Points on a hilly landscape, in no order, each with its height.
A ball rolls from a point to the lowest of its 4 nearest points, and stops where none of them is lower. Distance is the straight distance between rows; heights are no part of it.
J_652: 92, 89, 136, 71, 136, 119, 79, 88, 104, 90, 117, 108, 104, 94, 93, 101, 104, 104, 124, 120, 108, 125, 136, 104, 73, 85, 98, 86  height 3.81
J_396: 115, 129, 66, 151, 77, 75, 117, 89, 85, 103, 104, 73, 115, 110, 105, 130, 99, 91, 83, 99, 74, 82, 95, 88, 109, 131, 106, 138  height 2.23
J_860: 78, 68, 113, 96, 107, 71, 119, 97, 85, 112, 97, 79, 98, 129, 84, 107, 115, 97, 126, 86, 78, 75, 108, 98, 106, 96, 94, 107  height 4.88
J_76: 106, 96, 114, 79, 86, 109, 98, 107, 98, 104, 81, 110, 94, 104, 104, 76, 76, 102, 81, 97, 112, 110, 88, 98, 103, 95, 105, 84  height 4.90
J_459: 124, 95, 116, 78, 121, 129, 78, 104, 122, 106, 121, 110, 108, 71, 114, 100, 65, 101, 109, 115, 129, 129, 118, 69, 120, 93, 88, 66  height 4.09
J_305: 144, 129, 60, 129, 95, 104, 106, 105, 94, 112, 89, 98, 127, 82, 100, 127, 80, 95, 45, 123, 86, 111, 63, 86, 97, 119, 101, 118  height 2.31
J_353: 96, 101, 94, 105, 83, 86, 114, 99, 97, 100, 107, 93, 107, 102, 96, 101, 86, 110, 95, 102, 105, 77, 103, 105, 105, 103, 106, 109  height 4.57
J_115: 59, 91, 117, 110, 128, 104, 103, 79, 126, 93, 117, 100, 89, 102, 102, 126, 119, 96, 125, 123, 67, 93, 133, 90, 74, 79, 101, 112  height 3.05
J_331: 74, 68, 104, 75, 92, 101, 104, 108, 75, 89, 86, 69, 83, 132, 92, 72, 141, 98, 119, 59, 108, 103, 90, 109, 118, 101, 91, 102  height 5.85
J_491: 113, 109, 102, 78, 95, 110, 84, 120, 92, 90, 78, 105, 88, 82, 109, 74, 84, 92, 83, 97, 129, 130, 67, 109, 131, 98, 109, 71  height 5.08
J_776: 94, 79, 106, 72, 96, 114, 87, 113, 86, 94, 95, 74, 75, 105, 102, 77, 128, 97, 79, 70, 138, 124, 92, 111, 106, 92, 97, 74  height 3.66
J_101: 91, 91, 121, 102, 106, 90, 94, 98, 114, 97, 119, 112, 103, 102, 98, 107, 80, 105, 103, 120, 103, 96, 121, 108, 87, 98, 94, 100  height 5.42
J_927: 85, 86, 132, 88, 113, 94, 92, 90, 100, 99, 103, 99, 96, 112, 110, 110, 108, 108, 109, 108, 109, 104, 117, 107, 85, 83, 100, 94  height 7.09
J_839: 93, 92, 124, 91, 135, 103, 95, 80, 121, 88, 120, 132, 94, 75, 99, 116, 91, 105, 121, 132, 86, 97, 132, 97, 58, 76, 107, 93  height 3.21
J_946: 97, 73, 126, 88, 113, 107, 93, 100, 98, 90, 98, 99, 83, 108, 102, 103, 100, 106, 99, 111, 114, 111, 110, 109, 89, 86, 100, 82  height 6.10
J_632: 136, 118, 84, 111, 88, 119, 107, 107, 111, 105, 89, 118, 119, 81, 117, 105, 85, 99, 63, 123, 103, 115, 64, 96, 117, 115, 98, 99  height 2.30
J_540: 112, 78, 131, 59, 135, 128, 68, 110, 90, 88, 111, 99, 86, 80, 112, 72, 118, 107, 84, 94, 143, 141, 105, 103, 115, 92, 77, 62  height 3.01
J_152: 56, 86, 118, 78, 125, 97, 99, 81, 95, 104, 103, 77, 98, 126, 87, 117, 138, 97, 132, 100, 82, 100, 133, 112, 95, 81, 91, 103  height 2.84
J_27: 95, 78, 137, 67, 123, 124, 88, 78, 85, 86, 120, 105, 92, 122, 101, 104, 155, 100, 105, 104, 127, 126, 117, 120, 96, 85, 107, 74  height 2.08
J_247: 108, 125, 89, 86, 71, 117, 99, 121, 112, 110, 65, 103, 104, 96, 98, 89, 90, 96, 81, 87, 122, 126, 43, 123, 129, 100, 115, 100  height 5.77
J_469: 107, 107, 78, 127, 76, 79, 118, 101, 88, 101, 110, 83, 115, 122, 100, 94, 101, 99, 110, 94, 74, 70, 94, 106, 122, 115, 116, 127  height 2.45
J_411: 102, 111, 70, 110, 84, 99, 124, 119, 93, 99, 89, 94, 105, 138, 88, 98, 114, 96, 109, 70, 73, 90, 69, 85, 117, 116, 118, 145  height 3.92
J_544: 105, 88, 129, 73, 140, 126, 72, 94, 117, 94, 116, 125, 94, 95, 108, 110, 110, 111, 116, 115, 113, 136, 130, 98, 100, 81, 91, 78  height 2.03
J_237: 102, 113, 93, 96, 62, 109, 102, 108, 103, 107, 68, 99, 100, 96, 104, 91, 92, 95, 88, 77, 108, 108, 54, 106, 112, 100, 109, 90  height 5.12
J_86: 125, 111, 92, 84, 87, 110, 102, 110, 117, 91, 90, 118, 110, 78, 99, 78, 67, 88, 76, 106, 112, 115, 73, 102, 113, 98, 105, 88  height 3.91
J_37: 113, 125, 81, 132, 85, 88, 99, 92, 95, 110, 110, 119, 119, 92, 102, 117, 71, 115, 88, 119, 92, 82, 109, 111, 85, 126, 100, 98  height 3.98
J_973: 104, 121, 79, 114, 75, 102, 117, 103, 122, 122, 81, 97, 100, 115, 106, 107, 106, 105, 67, 96, 90, 100, 62, 98, 117, 119, 110, 132  height 0.58
J_368: 129, 120, 71, 136, 73, 97, 106, 88, 94, 111, 108, 91, 121, 101, 113, 119, 100, 107, 62, 101, 92, 91, 80, 94, 93, 128, 99, 134  height 1.50
J_283: 91, 103, 72, 105, 87, 86, 127, 119, 74, 92, 88, 100, 89, 134, 86, 88, 98, 105, 115, 53, 67, 93, 78, 101, 112, 120, 102, 146  height 2.81
J_329: 72, 86, 116, 101, 103, 89, 103, 86, 115, 99, 120, 94, 99, 107, 89, 121, 104, 114, 111, 101, 89, 75, 130, 99, 86, 89, 105, 90  height 6.63
J_193: 129, 116, 87, 111, 88, 106, 102, 106, 103, 102, 106, 110, 118, 69, 102, 82, 58, 104, 82, 126, 110, 99, 91, 96, 105, 113, 95, 96  height 1.74
J_58: 132, 128, 63, 125, 98, 98, 98, 92, 91, 108, 105, 119, 127, 84, 112, 104, 75, 112, 76, 127, 93, 106, 81, 86, 110, 125, 89, 110  height 2.35
J_733: 97, 106, 77, 118, 100, 73, 135, 109, 82, 85, 91, 96, 104, 135, 83, 95, 95, 93, 115, 67, 60, 82, 87, 102, 102, 124, 111, 142  height 2.01
J_897: 78, 122, 96, 139, 103, 73, 113, 67, 98, 104, 116, 96, 95, 83, 96, 133, 90, 95, 117, 117, 75, 52, 136, 98, 73, 111, 102, 100  height 5.47
J_195: 104, 114, 89, 124, 97, 73, 106, 84, 93, 110, 119, 100, 111, 89, 92, 105, 87, 109, 100, 117, 92, 67, 123, 95, 79, 122, 100, 103  height 4.15
J_964: 69, 96, 124, 102, 126, 105, 105, 73, 137, 86, 115, 103, 86, 88, 108, 128, 121, 103, 132, 140, 65, 96, 137, 103, 65, 76, 112, 109  height 2.09
J_83: 124, 103, 95, 108, 103, 92, 95, 80, 110, 101, 111, 122, 116, 83, 97, 89, 66, 111, 104, 114, 103, 87, 120, 93, 97, 107, 89, 85  height 3.12
J_506: 106, 127, 78, 138, 86, 71, 107, 79, 90, 99, 102, 86, 114, 99, 99, 119, 89, 100, 97, 106, 80, 64, 105, 97, 95, 115, 109, 118  height 4.65
J_658: 82, 69, 122, 87, 106, 118, 89, 88, 89, 95, 108, 89, 93, 119, 106, 90, 153, 88, 102, 88, 131, 115, 117, 117, 98, 97, 91, 79  height 1.63
J_497: 111, 118, 75, 124, 66, 92, 116, 102, 108, 107, 95, 100, 110, 114, 118, 95, 88, 91, 80, 91, 98, 94, 71, 104, 108, 109, 113, 118  height 2.62
J_245: 79, 83, 102, 90, 98, 82, 103, 99, 95, 106, 104, 86, 102, 117, 93, 96, 100, 97, 119, 93, 98, 75, 114, 101, 101, 95, 101, 105  height 1.69
J_582: 79, 100, 119, 101, 132, 101, 93, 77, 128, 89, 108, 120, 91, 83, 104, 118, 100, 100, 126, 140, 70, 83, 133, 95, 62, 70, 113, 114  height 2.72
J_339: 86, 81, 133, 76, 120, 105, 77, 89, 92, 89, 110, 84, 96, 130, 98, 102, 147, 92, 115, 106, 118, 118, 127, 126, 89, 82, 90, 87  height 2.29
J_293: 121, 116, 89, 124, 73, 80, 110, 98, 101, 103, 117, 96, 115, 105, 105, 103, 95, 97, 89, 95, 86, 79, 86, 96, 103, 121, 104, 116  height 1.55
J_786: 88, 77, 128, 74, 109, 111, 89, 103, 90, 105, 102, 81, 84, 113, 97, 94, 109, 98, 107, 90, 130, 110, 105, 103, 88, 84, 94, 87  height 6.74
J_772: 123, 131, 82, 103, 85, 111, 109, 125, 123, 103, 75, 110, 115, 86, 105, 104, 96, 93, 61, 106, 115, 126, 53, 103, 119, 102, 109, 101  height 2.97
J_109: 109, 77, 122, 79, 112, 116, 77, 119, 85, 94, 92, 87, 69, 88, 105, 76, 116, 94, 69, 76, 155, 132, 89, 115, 112, 93, 98, 61  height 3.59
J_235: 88, 72, 111, 79, 96, 89, 105, 115, 83, 105, 87, 78, 92, 115, 85, 95, 116, 111, 128, 73, 94, 82, 92, 100, 94, 96, 91, 108  height 5.75
J_251: 95, 99, 90, 100, 76, 106, 125, 124, 85, 116, 76, 88, 90, 119, 101, 91, 113, 98, 112, 63, 92, 102, 69, 95, 115, 105, 110, 113  height 3.89
J_367: 73, 80, 101, 76, 104, 81, 111, 120, 67, 98, 78, 84, 80, 133, 83, 86, 133, 96, 122, 52, 75, 98, 94, 105, 108, 102, 89, 128  height 5.40
J_846: 88, 114, 98, 130, 103, 71, 102, 82, 110, 106, 118, 97, 99, 92, 86, 118, 87, 105, 108, 111, 80, 57, 134, 97, 78, 92, 104, 108  height 4.86
J_397: 95, 87, 109, 101, 78, 88, 102, 106, 98, 106, 90, 94, 91, 117, 109, 89, 94, 101, 97, 88, 105, 82, 88, 101, 103, 101, 113, 112  height 6.15
J_377: 129, 94, 98, 97, 103, 116, 81, 112, 125, 107, 116, 114, 118, 69, 98, 80, 48, 105, 82, 123, 118, 113, 104, 75, 121, 93, 87, 80  height 3.84
J_891: 80, 88, 93, 95, 98, 75, 123, 117, 84, 104, 102, 78, 100, 122, 87, 92, 97, 98, 131, 69, 72, 78, 98, 108, 97, 108, 101, 117  height 3.50
J_797: 108, 127, 81, 112, 73, 118, 104, 130, 123, 119, 73, 111, 99, 106, 96, 103, 96, 91, 62, 96, 120, 116, 42, 103, 108, 104, 122, 112  height 3.00
J_452: 93, 96, 106, 106, 126, 86, 99, 83, 119, 97, 115, 126, 98, 80, 90, 113, 93, 114, 112, 127, 87, 92, 123, 96, 70, 91, 88, 87  height 3.76
J_662: 95, 77, 130, 84, 130, 121, 76, 105, 87, 86, 113, 103, 83, 105, 105, 87, 134, 100, 96, 102, 129, 139, 118, 110, 97, 84, 92, 73  height 1.01
J_527: 90, 86, 139, 78, 121, 120, 81, 85, 100, 84, 108, 101, 83, 113, 105, 100, 131, 105, 110, 117, 118, 122, 123, 124, 87, 80, 95, 77  height 2.58
J_408: 109, 97, 113, 83, 109, 122, 83, 106, 98, 104, 87, 103, 101, 73, 111, 77, 85, 96, 85, 96, 125, 121, 81, 100, 112, 93, 104, 80  height 6.00
J_703: 120, 86, 127, 89, 131, 123, 84, 101, 120, 91, 119, 118, 102, 76, 111, 102, 85, 110, 110, 116, 100, 130, 123, 82, 101, 74, 101, 64  height 3.90
J_677: 102, 112, 85, 108, 66, 106, 114, 103, 97, 106, 96, 93, 109, 106, 106, 96, 92, 107, 84, 89, 98, 97, 73, 106, 105, 105, 111, 115  height 4.07
J_250: 105, 152, 85, 84, 81, 118, 85, 153, 123, 115, 54, 105, 95, 116, 86, 105, 124, 90, 81, 68, 126, 143, 35, 113, 130, 99, 109, 82  height 4.91
J_513: 86, 82, 107, 73, 75, 112, 97, 120, 80, 106, 70, 77, 75, 113, 108, 88, 120, 94, 98, 70, 122, 108, 84, 107, 102, 94, 91, 89  height 3.03
J_675: 68, 91, 112, 112, 111, 88, 102, 81, 114, 100, 121, 109, 92, 99, 91, 120, 103, 100, 108, 106, 100, 75, 136, 102, 75, 85, 104, 106  height 6.14
J_93: 118, 99, 102, 97, 107, 99, 94, 101, 122, 106, 122, 123, 114, 72, 97, 94, 61, 109, 104, 114, 117, 102, 109, 72, 99, 104, 92, 95  height 3.23
J_872: 91, 118, 83, 77, 73, 115, 106, 124, 93, 113, 53, 89, 81, 124, 100, 92, 115, 94, 101, 61, 102, 117, 44, 107, 127, 105, 111, 94  height 2.93
J_176: 125, 112, 82, 124, 83, 93, 105, 96, 91, 114, 105, 105, 108, 104, 108, 96, 84, 103, 68, 112, 94, 79, 88, 106, 107, 116, 112, 119  height 0.54
J_192: 135, 126, 76, 124, 92, 105, 107, 93, 90, 114, 101, 114, 125, 72, 105, 100, 80, 110, 76, 127, 95, 106, 86, 100, 98, 125, 106, 100  height 2.44
J_842: 134, 119, 76, 107, 95, 101, 98, 86, 101, 100, 113, 124, 128, 73, 102, 103, 70, 109, 80, 126, 94, 103, 89, 86, 97, 122, 84, 104  height 2.43
J_720: 89, 76, 94, 85, 94, 86, 108, 111, 84, 98, 78, 88, 90, 133, 82, 81, 102, 105, 125, 64, 79, 86, 93, 97, 112, 110, 99, 126  height 4.63
J_546: 67, 65, 114, 88, 109, 101, 94, 101, 86, 105, 97, 80, 92, 133, 88, 97, 141, 92, 122, 84, 96, 100, 128, 110, 103, 84, 90, 101  height 2.47
J_970: 103, 94, 108, 91, 87, 99, 103, 108, 89, 108, 80, 91, 92, 107, 111, 81, 80, 105, 92, 100, 112, 102, 93, 119, 102, 92, 105, 95  height 1.08
J_991: 92, 71, 132, 71, 116, 116, 74, 104, 100, 81, 108, 101, 78, 99, 108, 74, 152, 97, 78, 91, 140, 147, 97, 116, 110, 94, 99, 71  height 2.14
J_514: 111, 116, 73, 135, 70, 87, 116, 105, 98, 105, 98, 98, 111, 114, 105, 100, 106, 89, 79, 95, 83, 75, 89, 98, 118, 123, 114, 136  height 2.34
J_438: 92, 106, 80, 115, 99, 73, 130, 109, 90, 95, 97, 86, 102, 117, 88, 100, 98, 103, 123, 76, 82, 60, 94, 109, 105, 111, 106, 133  height 2.60
J_503: 84, 101, 96, 114, 91, 83, 108, 99, 96, 101, 104, 91, 111, 110, 91, 102, 79, 102, 104, 101, 100, 64, 107, 99, 92, 102, 104, 110  height 4.66
J_657: 126, 104, 96, 108, 84, 96, 104, 85, 106, 90, 110, 118, 107, 85, 104, 84, 69, 97, 90, 124, 106, 87, 110, 96, 100, 117, 101, 97  height 2.55
J_668: 99, 85, 106, 80, 96, 114, 90, 111, 91, 99, 82, 89, 82, 98, 106, 84, 102, 98, 80, 84, 130, 121, 89, 116, 92, 87, 96, 78  height 4.64
J_676: 141, 120, 76, 119, 95, 104, 93, 109, 117, 108, 116, 123, 131, 58, 109, 89, 56, 95, 81, 138, 105, 120, 86, 78, 132, 122, 91, 88  height 2.59
J_620: 95, 94, 117, 93, 134, 89, 89, 82, 130, 87, 128, 136, 107, 69, 88, 108, 87, 104, 129, 137, 76, 100, 142, 91, 70, 81, 93, 93  height 3.55
J_746: 78, 106, 74, 82, 83, 111, 118, 129, 85, 101, 69, 96, 77, 139, 101, 81, 123, 105, 112, 43, 92, 112, 42, 100, 126, 111, 97, 121  height 1.02
J_975: 69, 68, 126, 80, 115, 108, 92, 100, 93, 91, 113, 83, 96, 133, 96, 93, 164, 93, 115, 83, 118, 120, 120, 117, 100, 98, 90, 87  height 1.03
J_691: 102, 110, 73, 140, 91, 76, 132, 105, 78, 92, 99, 78, 117, 125, 95, 102, 103, 103, 110, 84, 58, 76, 96, 93, 112, 124, 110, 133  height 2.50
J_189: 93, 114, 103, 132, 117, 83, 101, 64, 113, 88, 119, 110, 102, 73, 101, 128, 78, 115, 108, 130, 81, 63, 144, 97, 76, 98, 94, 106  height 4.73
J_930: 105, 112, 95, 109, 89, 85, 105, 91, 100, 101, 107, 111, 111, 92, 99, 102, 78, 106, 88, 110, 104, 87, 101, 97, 87, 108, 107, 101  height 3.34
J_640: 68, 84, 130, 82, 121, 106, 89, 92, 92, 102, 109, 79, 90, 122, 98, 109, 134, 95, 127, 107, 98, 108, 142, 118, 88, 79, 92, 92  height 4.08
J_369: 79, 103, 97, 126, 124, 73, 114, 68, 111, 101, 123, 118, 86, 71, 89, 127, 91, 104, 108, 123, 69, 65, 135, 85, 69, 97, 102, 107  height 4.35
J_105: 92, 122, 89, 96, 66, 129, 103, 128, 105, 112, 63, 93, 92, 112, 122, 92, 113, 92, 92, 77, 103, 131, 39, 105, 127, 102, 117, 107  height 4.36
J_726: 86, 86, 111, 80, 81, 94, 109, 117, 79, 101, 92, 81, 90, 117, 101, 91, 110, 97, 107, 63, 108, 86, 89, 107, 111, 102, 106, 107  height 5.80
J_451: 88, 95, 95, 106, 78, 86, 121, 116, 87, 108, 92, 82, 107, 128, 96, 102, 95, 95, 102, 81, 71, 75, 93, 104, 102, 105, 117, 129  height 4.24
J_289: 122, 124, 83, 101, 77, 103, 105, 115, 103, 101, 79, 113, 102, 102, 105, 94, 88, 101, 75, 108, 108, 104, 77, 107, 105, 105, 111, 115  height 5.41
J_318: 120, 85, 118, 94, 128, 112, 83, 101, 120, 90, 114, 126, 94, 84, 100, 98, 77, 109, 113, 120, 104, 114, 119, 90, 99, 84, 87, 86  height 2.99
J_981: 64, 103, 99, 120, 117, 87, 115, 87, 106, 97, 121, 85, 105, 103, 98, 128, 105, 98, 127, 94, 74, 55, 121, 95, 86, 94, 99, 115  height 4.85
J_280: 79, 95, 106, 116, 126, 92, 104, 81, 134, 83, 125, 119, 89, 67, 96, 123, 106, 101, 119, 134, 78, 73, 137, 90, 64, 85, 104, 102  height 3.32
J_85: 107, 82, 118, 65, 121, 110, 74, 102, 92, 105, 101, 107, 93, 89, 106, 81, 83, 98, 96, 108, 125, 129, 110, 102, 100, 81, 91, 79  height 3.95
J_206: 127, 112, 73, 121, 99, 97, 102, 88, 99, 103, 116, 130, 118, 72, 109, 101, 62, 110, 100, 131, 85, 92, 118, 79, 99, 107, 90, 90  height 3.02
J_576: 145, 129, 56, 122, 91, 122, 105, 113, 111, 102, 84, 113, 133, 78, 101, 118, 83, 93, 40, 130, 106, 114, 52, 79, 117, 115, 93, 106  height 3.07
J_644: 89, 81, 109, 95, 74, 103, 102, 99, 94, 97, 87, 81, 86, 114, 106, 90, 110, 96, 96, 80, 116, 108, 87, 107, 103, 99, 105, 90  height 5.14
J_673: 118, 125, 66, 147, 81, 88, 107, 89, 88, 115, 102, 87, 125, 108, 109, 117, 93, 95, 77, 97, 88, 83, 91, 93, 98, 120, 107, 137  height 1.89
J_951: 109, 77, 125, 69, 128, 122, 78, 93, 94, 88, 112, 113, 96, 87, 106, 88, 109, 104, 103, 102, 130, 128, 118, 94, 105, 80, 92, 77  height 2.57
J_636: 120, 105, 96, 92, 99, 101, 100, 101, 109, 101, 106, 116, 108, 77, 104, 89, 65, 100, 89, 122, 108, 98, 95, 93, 107, 102, 99, 90  height 2.48
J_379: 86, 113, 106, 122, 130, 87, 95, 71, 115, 94, 121, 134, 94, 71, 93, 115, 88, 110, 119, 124, 78, 76, 145, 91, 65, 89, 101, 106  height 3.93
J_665: 70, 64, 116, 69, 122, 89, 113, 88, 67, 79, 97, 82, 96, 135, 79, 98, 160, 95, 130, 74, 95, 106, 111, 115, 101, 105, 70, 106  height 5.92
J_141: 83, 79, 120, 90, 94, 88, 96, 105, 85, 110, 90, 68, 88, 119, 90, 96, 116, 101, 106, 93, 99, 97, 108, 107, 98, 96, 95, 100  height 5.82
J_444: 110, 72, 111, 103, 123, 105, 71, 86, 132, 97, 130, 128, 110, 70, 106, 111, 90, 102, 121, 133, 96, 99, 136, 64, 89, 84, 95, 93  height 4.26
J_326: 139, 84, 98, 100, 100, 118, 92, 95, 134, 108, 131, 119, 120, 62, 115, 102, 63, 95, 115, 124, 118, 95, 120, 64, 110, 97, 88, 72  height 3.08
J_133: 55, 80, 125, 73, 127, 110, 90, 83, 84, 86, 115, 78, 99, 135, 96, 101, 162, 90, 140, 93, 100, 111, 127, 136, 90, 101, 87, 80  height 1.42
J_431: 120, 98, 90, 107, 111, 81, 86, 80, 128, 103, 124, 140, 108, 67, 92, 113, 76, 107, 114, 139, 93, 85, 130, 87, 80, 104, 82, 93  height 4.25
J_763: 70, 94, 108, 117, 103, 84, 123, 101, 95, 108, 110, 86, 95, 121, 84, 111, 95, 95, 119, 81, 73, 68, 120, 95, 108, 107, 96, 117  height 4.01
J_421: 103, 133, 78, 94, 80, 125, 100, 131, 119, 110, 59, 102, 101, 107, 101, 107, 109, 100, 73, 82, 110, 125, 36, 104, 121, 90, 114, 103  height 4.54
J_557: 116, 89, 125, 64, 113, 115, 81, 119, 92, 90, 79, 99, 69, 80, 103, 73, 105, 100, 76, 85, 131, 136, 84, 108, 128, 96, 99, 71  height 4.17
J_424: 113, 93, 99, 115, 104, 92, 102, 85, 119, 97, 117, 120, 90, 86, 92, 102, 64, 100, 111, 124, 98, 84, 119, 92, 90, 100, 98, 91  height 3.71
J_679: 112, 96, 108, 101, 125, 100, 91, 88, 122, 100, 118, 120, 99, 73, 93, 98, 70, 110, 110, 122, 97, 99, 127, 81, 85, 97, 92, 80  height 3.72
J_798: 112, 122, 84, 138, 98, 71, 109, 72, 89, 94, 114, 109, 116, 77, 102, 130, 81, 105, 96, 112, 86, 61, 122, 94, 79, 113, 96, 106  height 4.69
J_18: 86, 113, 87, 77, 87, 102, 119, 130, 70, 97, 67, 99, 75, 143, 85, 77, 128, 103, 118, 40, 76, 110, 64, 96, 110, 125, 91, 125  height 2.83
J_163: 123, 126, 78, 116, 76, 115, 103, 114, 116, 105, 92, 120, 113, 93, 100, 110, 98, 91, 55, 106, 111, 120, 51, 109, 110, 115, 113, 120  height 0.72
J_890: 124, 92, 121, 80, 121, 117, 77, 107, 105, 96, 96, 115, 100, 82, 96, 84, 79, 112, 104, 111, 120, 117, 111, 80, 113, 84, 91, 76  height 4.23
J_631: 101, 121, 63, 149, 99, 65, 128, 85, 70, 97, 102, 76, 111, 109, 98, 128, 99, 91, 97, 85, 53, 68, 110, 92, 101, 112, 99, 136  height 2.65
J_155: 115, 99, 106, 98, 89, 101, 100, 107, 105, 99, 99, 98, 99, 104, 94, 87, 75, 103, 80, 99, 112, 100, 96, 111, 106, 99, 98, 89  height 0.69
J_702: 80, 98, 94, 103, 99, 75, 131, 99, 79, 88, 87, 86, 95, 120, 82, 88, 103, 101, 130, 61, 65, 73, 98, 110, 108, 112, 100, 140  height 2.82
J_17: 78, 88, 143, 76, 126, 116, 70, 91, 101, 90, 118, 110, 101, 111, 102, 110, 123, 100, 124, 128, 105, 116, 139, 115, 76, 77, 99, 87  height 4.12
J_876: 102, 85, 128, 79, 125, 112, 75, 90, 101, 100, 108, 112, 98, 100, 106, 102, 93, 116, 103, 107, 109, 123, 125, 95, 94, 77, 91, 79  height 4.03
J_117: 97, 129, 90, 80, 75, 125, 87, 130, 107, 111, 63, 100, 85, 97, 105, 92, 127, 93, 76, 61, 137, 146, 60, 117, 123, 86, 118, 71  height 4.39
J_213: 93, 99, 93, 77, 77, 108, 100, 127, 82, 107, 74, 87, 76, 107, 109, 83, 115, 94, 97, 64, 133, 131, 67, 111, 115, 100, 112, 86  height 1.11
J_553: 116, 95, 115, 83, 109, 93, 93, 92, 107, 99, 107, 110, 97, 89, 99, 94, 69, 103, 99, 107, 116, 112, 115, 93, 101, 98, 86, 87  height 3.75
J_592: 123, 139, 58, 156, 81, 74, 102, 88, 84, 104, 105, 86, 119, 106, 107, 129, 95, 100, 84, 115, 76, 89, 98, 84, 98, 125, 108, 129  height 2.24
J_953: 88, 94, 115, 91, 90, 100, 95, 104, 96, 108, 103, 92, 94, 109, 101, 86, 104, 97, 100, 98, 116, 88, 106, 95, 96, 81, 96, 99  height 2.02
J_792: 116, 75, 113, 71, 130, 132, 71, 106, 94, 92, 110, 102, 92, 83, 113, 80, 108, 98, 87, 104, 129, 145, 115, 95, 115, 72, 89, 67  height 3.63
J_925: 140, 105, 88, 124, 102, 102, 93, 98, 116, 105, 134, 130, 123, 68, 104, 96, 59, 109, 113, 136, 97, 96, 116, 69, 107, 102, 88, 77  height 3.52
J_771: 113, 131, 79, 153, 84, 78, 101, 92, 92, 98, 102, 92, 119, 96, 97, 108, 84, 93, 88, 117, 91, 66, 114, 102, 92, 116, 107, 106  height 4.38
J_878: 55, 76, 131, 74, 119, 111, 90, 69, 92, 87, 115, 85, 97, 129, 96, 103, 162, 92, 144, 112, 94, 105, 130, 127, 76, 81, 84, 90  height 1.86
J_67: 58, 76, 133, 84, 126, 99, 86, 83, 105, 104, 114, 84, 95, 116, 102, 119, 132, 99, 132, 116, 89, 98, 128, 117, 76, 82, 97, 104  height 3.56
J_171: 146, 121, 55, 120, 95, 113, 99, 106, 93, 112, 96, 112, 129, 68, 116, 104, 67, 98, 69, 131, 94, 100, 71, 79, 110, 134, 96, 110  height 2.94
J_921: 105, 105, 97, 70, 93, 116, 75, 126, 98, 98, 66, 92, 70, 79, 114, 71, 118, 97, 83, 79, 143, 143, 73, 111, 112, 90, 103, 65  height 3.39
J_538: 86, 71, 91, 85, 95, 96, 116, 120, 74, 100, 83, 71, 87, 126, 90, 92, 124, 91, 120, 50, 88, 109, 77, 104, 113, 108, 94, 118  height 5.46
J_302: 125, 122, 72, 122, 84, 106, 104, 106, 104, 109, 89, 112, 118, 89, 107, 110, 85, 94, 57, 115, 101, 100, 66, 91, 101, 125, 101, 121  height 1.44
J_581: 71, 73, 109, 75, 114, 86, 115, 113, 67, 94, 87, 69, 87, 130, 91, 93, 132, 94, 127, 70, 87, 91, 100, 105, 101, 101, 78, 114  height 5.73
J_936: 77, 99, 112, 119, 113, 84, 113, 78, 113, 93, 115, 102, 97, 94, 95, 124, 101, 95, 121, 118, 94, 73, 142, 90, 81, 87, 106, 107  height 5.57
J_714: 63, 101, 120, 119, 132, 106, 108, 58, 129, 88, 122, 106, 86, 74, 108, 127, 120, 85, 118, 145, 67, 75, 142, 91, 60, 85, 105, 117  height 2.88
J_384: 90, 96, 96, 118, 92, 81, 129, 99, 85, 102, 92, 85, 102, 107, 92, 102, 96, 96, 117, 74, 77, 68, 99, 102, 108, 109, 105, 122  height 3.22
J_612: 102, 103, 93, 78, 81, 116, 91, 118, 94, 109, 66, 93, 89, 88, 109, 77, 96, 92, 82, 86, 125, 128, 55, 117, 99, 101, 117, 82  height 3.64
J_234: 81, 109, 97, 125, 105, 74, 115, 95, 99, 102, 117, 82, 110, 106, 98, 111, 102, 94, 119, 88, 70, 61, 115, 106, 103, 113, 101, 108  height 4.47
J_278: 98, 98, 99, 68, 83, 120, 83, 115, 85, 98, 69, 91, 68, 96, 100, 75, 126, 89, 86, 66, 152, 130, 70, 120, 114, 95, 106, 63  height 2.71
J_9: 124, 121, 98, 74, 86, 115, 97, 117, 115, 102, 78, 111, 100, 83, 107, 82, 89, 95, 77, 96, 119, 130, 64, 108, 110, 93, 112, 83  height 5.35
J_132: 81, 108, 86, 132, 102, 70, 118, 96, 86, 88, 110, 75, 105, 102, 77, 123, 99, 104, 120, 91, 72, 52, 119, 94, 99, 112, 97, 111  height 4.74
J_707: 76, 89, 136, 91, 112, 105, 92, 89, 115, 102, 109, 105, 96, 114, 103, 122, 121, 102, 124, 121, 92, 103, 138, 107, 79, 73, 97, 94  height 5.23
J_871: 135, 134, 55, 144, 77, 90, 109, 94, 88, 123, 89, 84, 130, 96, 109, 129, 95, 104, 56, 109, 85, 103, 98, 84, 91, 126, 113, 132  height 2.04
J_712: 99, 112, 87, 79, 71, 128, 110, 126, 105, 112, 62, 96, 88, 114, 110, 84, 112, 104, 85, 69, 114, 116, 51, 113, 116, 95, 113, 88  height 3.24
J_186: 126, 89, 112, 94, 112, 120, 89, 97, 131, 81, 127, 122, 121, 77, 102, 92, 65, 97, 113, 112, 113, 103, 110, 73, 111, 83, 89, 73  height 1.37

Where does a ball stop that starts at each point below?
J_707 -> J_975
J_675 -> J_193
J_538 -> J_733
J_581 -> J_733
J_331 -> J_733
J_798 -> J_193
J_189 -> J_964
J_235 -> J_733
J_897 -> J_964
J_771 -> J_193

Call two points neighbours if one is among the 4 nearest of the other. Go from one point of each pair to the other, from neighbour to neighbour, staying as low as possible. Name the highest point that can't be avoided.
J_213, J_746 -> J_872
J_733, J_176 -> J_691
J_662, J_213 -> J_109
J_186, J_193 -> J_93
J_662, J_975 -> J_658
J_176, J_973 -> J_514
J_746, J_973 -> J_18
J_155, J_193 -> J_636
